The views of a scene show one set of named points, each view turned or mirrored, and shifted as a whole, with a little noise and some points left out.

Scene 1
View 1
Z_465: [-15  -3   5  17  -5   0 -16  20  13   8 -14  -4  14   6 -17  -4   1  16
  14  -6  -8  -3  15 -15   3  -3   1   1  -3   2   2  10   0   0  -9   7
 -15 -10   0 -10   3   6 -12   1  -7 -14  -3   8  -8  -5  -7  11   7]
Z_734: [-15  -1   3  23  -9  10 -18  26  20  10 -16  -7  18  11  -9   0   5  15
  23  -2  -8  -7  13 -17  11  -2   1  -2  -3   0   3   9  -4   4 -14   2
 -14 -13   4 -15   4   4  -5   8  -8 -12  -4   7  -1   2  -9  15   9]
Z_49: [  1  -2   6   4   6  -2   0   3   1  -3  -3 -16  17   7 -16  -3   7  -5
  -1  16   3  -9   7   3  17  17  18 -10  -2  14  -2   8  -5  -2  16   1
   2  -5  -6   8   2  -5   0   1  -2   0  10   2  -1   0   5   1  -5]
Z_112: [ -7  -3  -6  14   2   9  -8  14  10   7  -7  -7   9  10 -17   7   4   2
  10  10  -6  -8   7  -7  12  12   5 -11  -9  10   2   5  -3  -4  -7  -4
  -4  -5  -2  -9   5   5   2   6  -7  -7   5   5   0   5  -2   5   1]
Z_910: [ -5  -2  -6  -1   8  17  -1  -6   1   9  -2  -9  11  15 -21  14   7 -14
  -4  23  -5   0   2   4  19  20  12 -17  -8  15   7   1  -9 -12   1 -11
   1  -1  -3  -5   7  -6  -3  17  -6  -1  15   7  -1   1   3   1   2]
Z_224: [ -5   2   3  13  -3  16  -8  14  13   6  -8 -16  19  15  -5   5   7  -2
  13  17  -2 -11   8  -3  24   9  13  -9   1   8   4   5 -11   2   2  -3
  -3 -11   1  -6   7  -5   2  15  -5  -2   9   3   7   7  -1  12   2]
Z_65: [ -7   1  14  12  -6   4 -10  15  13   2 -11 -14  23   9  -5  -5   6   5
  14   7   0  -8  12  -7  16   2  13   1   6   5   1  10  -9   7   8   8
  -8 -13   1  -1   2  -6  -6   7  -3  -6   4   4  -1   0  -3  12   4]
Z_754: [ -6  -4  -4   0   9   3  -1  -2  -1   6  -4  -8   8   7 -24   6   4  -5
  -6  15  -6  -2   5   1   9  18   9 -13  -9  14   4   4  -4 -10   1  -4
  -2   1  -8  -2   5   0  -7   7  -7  -5   9   7  -7  -4   3  -2   0]
Z_497: [ -9   0  14  -1   1   2  -7   2   4   8 -10  -8  18   8 -16  -6   5   1
  -1   8  -2   2   8  -3  10   6  13  -4   3   8   5   6  -8  -5   6   6
 -11  -9  -4  -2   3  -8 -14   9  -3  -7   6   9 -10  -8  -1   7   7]
Z_616: [ -1   0  10  10  -2   4  -5  11   9  -1  -7 -18  21   9  -8  -4   8  -2
   8  13   2 -11   8  -3  21  10  15  -7   3   9   0   9  -8   3  12   3
  -2 -11  -2   3   3  -6  -1   5  -2  -3   9   2   1   2   2   8  -1]
Z_595: [-15  -3   5  17  -6   3 -17  23  16  10 -17  -3  15   7 -15  -4   2  16
  17  -6  -8  -3  14 -17   3  -5  -1   2  -2   0   1   9  -2   2 -12   6
 -17 -11   2 -13   2   5 -13   3  -7 -15  -4   9  -8  -4  -8  13  10]
Z_264: [ -7  -2   7   6   1   0  -7   8   6   4  -8 -10  17   6 -17  -4   3   5
   4   7  -3  -3  10  -6   9   9   9  -5  -2   9   0   8  -4  -1   4   3
  -7  -7  -4  -1   2  -2  -8   2  -5  -7   5   6  -7  -4  -1   5   3]
Z_362: [-10  -1   4  11  -3   9 -11  13  12   9 -11  -9  15  11 -13   2   4   5
   9   8  -5  -3  10  -8  12   5   7  -6  -3   6   4   7  -7  -2  -3   1
  -9  -9   0 -10   5  -2  -7  12  -6  -8   4   8  -3  -2  -5  10   7]
View 2
Z_224: [  9 -12  14   5   5  -6   6   6   5  -3   1   2  -5   2   2  11  -5  15
  -5  -6   2   2  -9  -1  -5   3 -12  14  -2  -8  -7  -2  22   5   4   2
 -12  -3   6   0  12 -14   1   5 -12 -11   7   6   1   4  -6 -16  -2]
Z_734: [  4  17  12  -3  -6   6  -5   2  14   1  -1 -10  -1   2   3  12   6  13
   4   5   3   5  -1   0  -6   2 -12  11  -8  -2 -15  -6  13   8   9   0
  -8  -6   8  -1  -2   1  -5  11 -10 -23  21   5   4 -16  -8 -22   4]
Z_595: [  2  20   5  -6  -6   7  -8   2  16   7  -3 -12   6   6   1   5   8   6
   5   3   7   2   1   3  -5   6 -12   7 -11   3 -12  -4   4   3  10   4
  -6  -3   4  -3  -5   4  -3  12  -6 -22  20   1   2 -16  -9 -19   8]
Z_264: [  3  -3   5   1   1  -4   0   4   9   6  -3   0   2   9  -1  -2  -4   1
  -4  -6  12  -2  -5   2  -3  12  -8   7  -7   4  -5   4   4  -3   3   6
  -8   1   2  -4   7  -5   5   4  -3 -11   5  -3  -2   1  -9  -9   8]
Z_616: [  3 -11   9   7   6 -12   6   4   7  -7   4   4  -4   8  -3   6  -8  10
  -4  -9  13   0  -9   5  -5  10 -14  10  -3  -1  -7   3  12   0   1   5
  -7   4   6   0  16 -13   4   3 -14 -11   5   3   3   8  -6 -13   4]
Z_910: [ 14 -31  14   3   3  -5  10  10  -5  14  -7   5  -2  -3   7  -5 -10   2
 -16 -10  -7   0  -8 -13  -5   8  -3  14  -5  -6   1   2  17   1   4   6
 -13  -7   0  -4   9 -15   6   1   1   1  -7   0 -12   8  -8   0   1]
Z_754: [  8 -21   6   0   0  -2   7   9  -1  12  -9   4   0   3   3  -9  -8  -5
 -12  -9   4  -2  -1 -10  -3  14  -3  10  -6   1  -2   3   6  -3   2   7
  -9  -4  -2  -6   7  -7   7  -1   2  -3  -5  -6 -12   3  -9   0   8]
Z_497: [  5  -5   5   3   2  -5  -3   7  11  14  -2   0  13   8   2  -3   0   6
  -7  -9   9  -3  -9   7  -5  14  -8   6  -6   1  -1   8   4  -9   6  11
 -11   1   3  -3   8  -8   6   6  -4 -11   4  -1  -2   6  -8  -9   8]
Z_49: [  3 -22   5   6   6 -13  10   6   2  -3  -1   8  -7  11  -4  -3 -12   0
  -8 -13  16  -4  -6   0  -2  14 -10   9  -2   2  -3   6   7  -3  -4   7
  -6   6   2  -3  16 -13   6  -3  -7  -5  -4  -2  -3  12  -7  -5   7]
Z_112: [  6  -8  11  -2  -4   1   6   7   1   1  -6  -3 -11   0   3   2  -6   3
  -4  -2   1   2   0 -11  -4   4  -7  13  -5  -1  -9  -5  13   7   3   0
  -6  -5   1  -4   1  -5   0   4  -2  -9   4  -1  -6  -7 -10 -12   3]
Z_65: [  2   2   8   5   4  -7  -1   3  13  -3   3   0   2   9  -1   8  -2  14
   0  -7  13   2  -8   8  -5   9 -14   9  -4  -1  -8   1  12   0   5   5
  -9   3   8   1  11 -11   0   8 -14 -17  12   4   7   2  -6 -17   4]
Z_362: [  7  -2  10   0  -1   1  -1   5   8   7  -2  -4   3   3   2   3   0   9
  -5  -3   1   1  -6  -1  -6   6  -9  11  -7  -3  -7  -1  12   1   8   4
 -10  -4   4  -2   3  -5   0   7  -7 -14   8   3  -1  -4  -8 -13   3]
Z_465: [  0  18   5  -5  -8   7  -6   2  14   5  -5  -9   2   5   1   2   5   4
   3   1   8   2   3   2  -5   8 -10   5 -10   4 -11  -3   2   2   8   3
  -5  -3   4  -4  -5   3  -2   9  -4 -20  18   0   1 -15  -9 -18   9]
View 3
Z_49: [ 11 -11   6   3  -5   3  -3   6   6  14  -5  -2   1  13  -6   0  -6 -10
   6  -4  -1   5   1  -1   8   8 -12   4  -9 -14  -2  -6   0  -9  10   8
   9  -7  -5  -2   5 -15   7  -7   5  13   5  -3   7 -11   2   4  -6]
Z_362: [  4  -8   1   0   0   5  -9   2   8  -1   8  -9  -1  -4  -2   4   1   6
  -2  -4   5   1   1  13  -6   9   0   7  -3  -7   2  -2  15  -4   3   8
   1   0  -4  -1   3   9   8  10   2   5  10  -6   0  -7  -2  -2 -13]
Z_616: [ 13 -13   5  -1   0   4  -2  10   7  11  -1  -9   2   4  -2   1  -3  -8
  -3  -2   4   1  -3   5   0   8  -4   8  -4 -16   4   1  10 -10  11  12
   9  -4  -4  -2  -1  -6   6  -3   5  16  12  -5   1 -10   1   3  -9]
Z_734: [  5  -9  -1  -6   6   2  -5   6  13  -8  15 -18  -7 -15   0   8   2  12
 -11   2  14  -3   1  14 -19   6   7  11   4  -9   4   1  14  -7   2   8
   2   1  -2  -1  -2  25   6  13   1   4  19  -6  -4  -2  -8  -5 -20]
Z_754: [ -1  -5   1   7  -7   6 -11  -7   6   6   1   3   0  10  -6   3  -3  -1
  12 -11  -3   7  10   3   5  10 -12   1  -9  -4  -8 -12   0  -4   5   7
   0  -6  -8   1  10  -3   7   4   5  -1  -4  -3   7 -10   4   2  -7]
Z_910: [  3  -6  -3  11  -2  14 -12 -10   2   9  -2   5  12  14 -10  -2  -2  -8
  10 -16  -6  11  11   6   4   7  -3  -4  -9  -1  -9  -2  13  -2   6  11
  -8  -7  -9   1   9  -4   9   8   7   4 -10  -6   3 -11   8  10  -2]
Z_65: [ 11 -10   7  -4   2   2  -4  11   8   5   4 -14  -2  -3   3   2  -1   1
  -7   2   7  -2  -7  11  -3  11  -2  10  -3 -13   8   1  14  -8   9  13
  11   1  -2  -3  -3   0   6   3   3  17  17  -5   1  -9  -4  -2 -11]
Z_112: [  5 -10  -2   3   1   6  -5   0  10   3   4  -5   0  -1 -11   5  -2   1
   0  -6   7   4  12   4 -10   4  -2   2  -2  -8  -6  -5   5  -7   2   7
  -3  -8  -4   0   5  13   7   4   5  -3   6  -5   1  -6  -2   2 -15]
Z_264: [  3  -7   6   0  -3   1  -7   3   7   3   4  -7  -6   1   1   6  -2   3
   3  -3   2  -1  -2   9   1  12 -10   7  -7  -8   1  -7   4  -6   6   7
   9  -1  -5  -2   5  -1   5   4   3   5  10  -3   5  -8  -1  -3 -11]
Z_465: [  0  -7   3  -5  -2  -2  -6   3  15  -9  15 -15 -13 -13   3  12   0  17
  -5   2  11  -5  -1  13 -12  13  -5  12  -2  -7   2  -7   6  -5   2   5
   7   2  -2  -2   2  19   5  11   0  -2  18  -5   1  -3  -7  -9 -20]
Z_224: [ 13 -13   0   1   4   8  -4   5   6   8   1  -9   9   1  -7  -1  -2  -8
  -5  -4   6   4   4   8  -7   4   6   3  -3 -12   2   7  18  -8   8  14
   1  -4  -3   0  -3   3   9   4   5  14   9  -7  -2  -8  -1   4 -10]
Z_595: [ -1  -8   2  -6   0  -2  -6   3  16 -10  17 -16 -13 -16   3  12   2  18
  -7   4  13  -5  -1  16 -14  13  -3  13  -1  -7   4  -5   8  -4   2   6
   7   3  -2  -1   2  21   4  12  -1  -1  20  -4  -1  -3  -8 -11 -20]
View 4
Z_910: [  4   2   6  10  -2 -15   4   6   8  -9  11 -13 -23   8  31 -20   2   0
   5   7  -8  15  -7 -15   4  -3  -1 -10  11  -4 -14   5   5   6 -26  -6
  -3  -2   2  -2  -1   8 -12   5 -14   1  10   3  -4   6   4  -2  -3]
Z_754: [  5   0   2  11  -1  -8   8   2   3  -2   7  -6 -19   7  15 -15   1  -3
   4   4   0  12  -2 -11   7   6  -2  -2   5  -3 -10   4   4   9 -18  -7
  -4  -2   4  -2  -2   8 -11   8 -13   2   5  -2  -2   3   3   9  -3]
Z_49: [  5  -7   0  16  -4  -9  14  -9   7  -1  11  -9 -15   3  23 -17   5  -1
  -6  -3  -3   5  -2  -4  11   6   0   5   1  -2  -4   0   0   0  -5  -6
   6 -14   7   0  -1  11  -9  10  -9  -1  13   4  -3  12   6   6   0]
Z_497: [ 12   0  -4   1  -3  -9   7 -15  14  -2  12   0 -20   0  11  -2  11   1
  -1  -3  -5   4   4  -4  13   8   5   5   8  -2  -7  -3  11   7 -11   5
  -2  -4  -6  -2   2   9 -25  11 -14   5   5   3   1   8   1   7  -1]
Z_112: [  1   6   0   2  -5  -5   8   0   1   2  11  -7 -20   9  15 -13  -2   0
  -1  -2  -1   2   1 -17   3   3  -5  -1   2   2 -13   2  10   0  -5  -3
  -3   4  -4 -13   3  -7 -13   2  -2  -1  -1   1  -2  -2   2  -5  -7]
Z_362: [  6   7  -4  -2  -6  -9   5  -8   9  -1  14  -3 -22   4  11  -6   6   3
  -2  -5  -5  -1   4 -12   7   2   1   2   5   3 -12  -2  15   1  -6   5
  -4   4 -11 -11   6  -5 -22   6  -6   3  -1   3  -1   1   2  -4  -4]
Z_595: [  9   9 -10 -11  -5  -2   5 -14   5   9  13   6 -20   3  -7   5   4   3
  -2 -11   0  -8  15 -11  10   6  -1   9   1   6  -8  -4  20   3   7   9
  -8  12 -17 -18   9 -13 -27   5  -1   6 -11  -1   2  -8  -3  -2  -7]
Z_465: [  7   8  -7  -6  -5  -1   7 -10   4   8  11   3 -18   5  -4   0   2   1
  -2  -7   1  -5  10 -11   8   8  -3   6   1   5  -9  -1  15   4   2   5
  -7  10 -11 -15   5  -9 -22   5  -3   3  -9  -1   1  -6  -1   2  -6]
Z_616: [  5  -1  -2   5  -7 -10  11 -15  12   1  16  -9 -18   1  23 -12   7   2
 -12  -7  -7  -4   1  -4  11   4   2   6   1   3  -6  -4   8  -7   4  -2
   6 -11  -2  -6   4   2 -16   7  -2  -1  11   8  -5  12   5  -3  -1]
Z_264: [  7   1  -3   4  -4  -5   9 -12   8   2  12  -2 -18   3   9  -6   6   0
  -2  -5  -1   1   4  -6  11   7   1   7   3   0  -7  -1   9   3  -3   0
  -2  -3  -3  -5   3   4 -18   9  -8   1   3   1  -1   4   1   5  -2]
Z_224: [  3   5   1   1  -8 -13   6  -8  10  -2  18 -11 -23   5  29 -14   5   5
  -8  -8  -9  -2   0 -11   5  -2   0  -1   4   4 -12  -2  11  -8  -1  -1
   3  -4  -8 -11   8  -5 -18   3  -1  -1   9   9  -6   7   4 -11  -4]
View 5
Z_910: [ -4   8  -2  -5  -3   6  -7   7  -1  -5 -23   4  -1  -5 -15   4  -3  -1
   0 -12 -12  25 -13   3   3  -9   5  -1  15   1  -1 -12 -25  -7 -22  -2
   5 -16 -14   6 -11  -2  -8   0  -1 -21  -6   2  -4 -13  11   3  -9]
Z_595: [ -9  -1   5  -7   5  -8   5  -5  10  10  -3  13   1   3   3   8  -4  12
  -8  14   6  -5  13  -3  -2   7  11   3 -11 -13  -1   0   9   7   6  -1
  -3  10  -6  -2   0   8 -12 -13  -8 -10  22  -4 -11 -13   6  -4 -10]
Z_224: [ -8  13   2  -8  10   0  -3   5   0   0 -17   5  -1   5   2  14   1   1
  -6  -3 -12  21  -2  -4   6   3  12   2   3   1  -5   0  -8   1 -16 -16
   7   0  -7   0 -13  -3  -2  -6 -12 -21  12   0   0 -16   9  -5  -6]
Z_616: [ -8  19   1  -1  12   2  -4   5  -1  -5 -12   3  -1   8   4   4   5   0
 -13  -4 -17  18   2  -5   0   2  13   4   6   1   0   1  -1  -1 -19  -9
   6   4   3  -5  -9   2  -2  -1 -11 -14   4   0  -4 -15   8  -8  -1]
Z_112: [ -6   4   3  -2   7   0  -8   2   3   4 -17   7  -5  -3  -9   4  -4   3
   3  -1  -1  13  -3  -1   2   2   4  -2   1 -10  -7  -6  -9  -2  -7  -7
   6  -3  -4   2 -13   1  -5 -11  -4 -16  10   0  -6 -11   7   0 -11]
Z_362: [ -7   7   3  -8   3  -1   2   2   4   3 -11   9   1   2  -1   9  -3   6
  -7   2  -5   9   2  -2   3   0  10   3  -1  -6  -1  -3  -6   3  -8  -5
   1  -1 -11   0  -4   4  -9  -8  -7 -15  11  -1  -6 -14   9  -2  -9]
Z_497: [ -6  10   1  -7  -2   1   3   2   2  -4  -7   6   3   6   0   1  -1   5
 -17   0 -12   6   2   0  -3  -4  12   7   6  -2   9  -2  -5   2 -14   6
  -1  -1  -9  -5   5  11 -12   0  -7 -10  -2  -1  -7 -16  11  -2  -4]
Z_465: [ -7   0   4  -5   4  -6   4  -2   8   8  -3  11  -1   2   0   6  -3   9
  -7  12   4  -4  11  -1  -3   6   9   3 -10 -13   0   0   5   5   6   1
  -1   6  -5  -2   0  10 -12 -13  -6  -9  19  -4 -10 -12   6  -3 -10]
Z_264: [ -6   9   0  -2   3   0  -2   3   3  -1  -9   6  -1   3  -5  -1   0   4
 -10   0  -9   7   2  -1  -6   0  10   4   3  -5   4  -2  -3   0 -11   2
   2   2  -2  -4  -1   8  -9  -3  -6  -9   2   0  -7 -14   8  -3  -5]
Z_65: [ -7  15   3  -6  11  -3   2   3   3   0  -7   6   1  10   9   9   3   4
 -15   3 -12  12   7  -5   1   5  15   6   0  -1   1   2   3   6 -13  -9
   4   6  -3  -5  -4   5  -4  -4 -14 -14  11  -1  -3 -17   7  -8  -3]
Z_734: [ -9   1   6  -9   8  -7   4  -1   9  11  -7  11   1   3   6  16  -4  10
  -4  13   6   3   9  -5   6   9   9   2 -12 -12  -6   1   6   8   5 -11
   0   7  -8   0  -6   3  -7 -17  -8 -15  28  -4  -7 -15   7  -4 -12]
Z_49: [ -6  17  -1   2   6   4  -6   7  -2  -8 -12   2  -3   5  -6  -5   4  -3
 -12  -8 -18  15  -2  -3  -7  -3  11   3  12   2   5  -1 -10  -4 -21   1
   4   0   0  -5  -5   7  -5   4  -7 -12  -8   1  -4 -14   8  -6  -1]
Z_754: [ -4   5  -1   1  -2   5  -7   3   2  -4 -16   5  -3  -4 -18  -7  -3   0
  -2  -8  -9  12  -7   2  -6  -7   3   1  12  -5   2 -10 -17  -8 -15   6
   4  -8  -7   0  -6   5  -9   0   1 -13  -9   1  -8 -10   8   3  -8]
View 6
Z_595: [ 11   3  -8  11   4   9   0   5  -3  -4  -1   7 -17   3 -14  -5  -5 -16
   6   6   0  -2  -4  11   7  17  16  -4  -5   7   2  -6   0   2  -7   7
   4   1 -10   3   1 -10   4   1  12 -10   1  -7 -13   5  -4   1   3]
Z_910: [  5   4  10  18   8   1   8   5   7  13  -4  -5  28  -4  -5 -13  -1  11
  -7  -6   6  -1   7  -4 -11  -1  -7  -6  -9  -7  -7   2  10   1   1 -19
  15   4  -5 -10 -10   6  11 -13 -11  -1  -5  -2  13   3 -14  -8 -13]
Z_65: [  5   4   8  20   0  -4  -7  -4   4  -5  -7   3  -7   2 -12 -13  -8   4
   9   4  12  -9  -1   4   8   4   4  -5  -4   7  -1   2   7  -4  -1   1
   8  -8   1  -9   2  -1  -6  -1  10  -7   2  -6  -8   8  -8  -4  -2]
Z_49: [  1  -2  11  13  -4  -8  -6  -1  13   1  -4  -9  17   0   1 -13  -5   9
   7   0   8  -2  -6  -3   0 -13 -15  -4  -4  -3 -10  11  10   0   4  -6
  11  -4  -2 -18  -3   7   0  -9  -1   0   1  -2  -1   4 -11   0  -7]
Z_616: [  4   3  12  20  -2  -7  -8  -4  10  -1  -6  -3   4   0  -6 -14  -6   9
   8   2  12  -5  -3   1   3  -4  -5  -5  -6   2  -2   5   9  -4  -1  -5
   9  -9   2 -16   0   5  -5  -8   6  -4   0  -4  -4   7  -7  -3  -4]
Z_734: [ 12   6  -3  16   5   8   2   2  -3  -3  -4  10 -18   1 -16 -12  -5  -9
   4   1   3  -1   3   7   6  21  19  -8  -6   8  10  -8  -3   1 -11   4
   2  -2 -10  -2   2  -7   3  -6  14 -11  -3  -6 -14   7  -2   0   6]
Z_497: [  3   3   1  13   2  -1  -2  -1   2  -2  -1   1   4   3  -9  -4  -4  -3
   5   7   8 -10  -1   6   3  -3  -2  -3  -4   1 -14   4  13   2   4  -1
  12  -1  -2   2  -4   0   1   3   2  -4   3  -4   5   4 -13  -6 -10]
Z_465: [  9   3  -7   9   3   8   0   3  -1  -3  -1   5 -14   3 -11  -5  -4 -16
   6   5   0  -2  -5  10   6  13  12  -4  -3   7   0  -4   3   3  -7   8
   5   2 -10   3   1  -8   4  -1  11 -10   1  -7 -13   4  -5   1   2]
Z_112: [  9   3   2  13   6   4   5   7   8   6  -3  -1   7  -3  -6 -15  -2  -1
  -2  -5  -1   5   0  -1  -4   8   3  -6  -8   0   5  -2   0   2  -7  -7
   6   1 -10 -12  -4  -1  10 -14   1  -4  -5  -4  -5   5  -5   2   0]

Which points are out of place in each view (at most two, in the order of its rows)? Write - if all are in place.
view 1 -> -
view 2 -> -
view 3 -> -
view 4 -> Z_465
view 5 -> Z_49
view 6 -> -
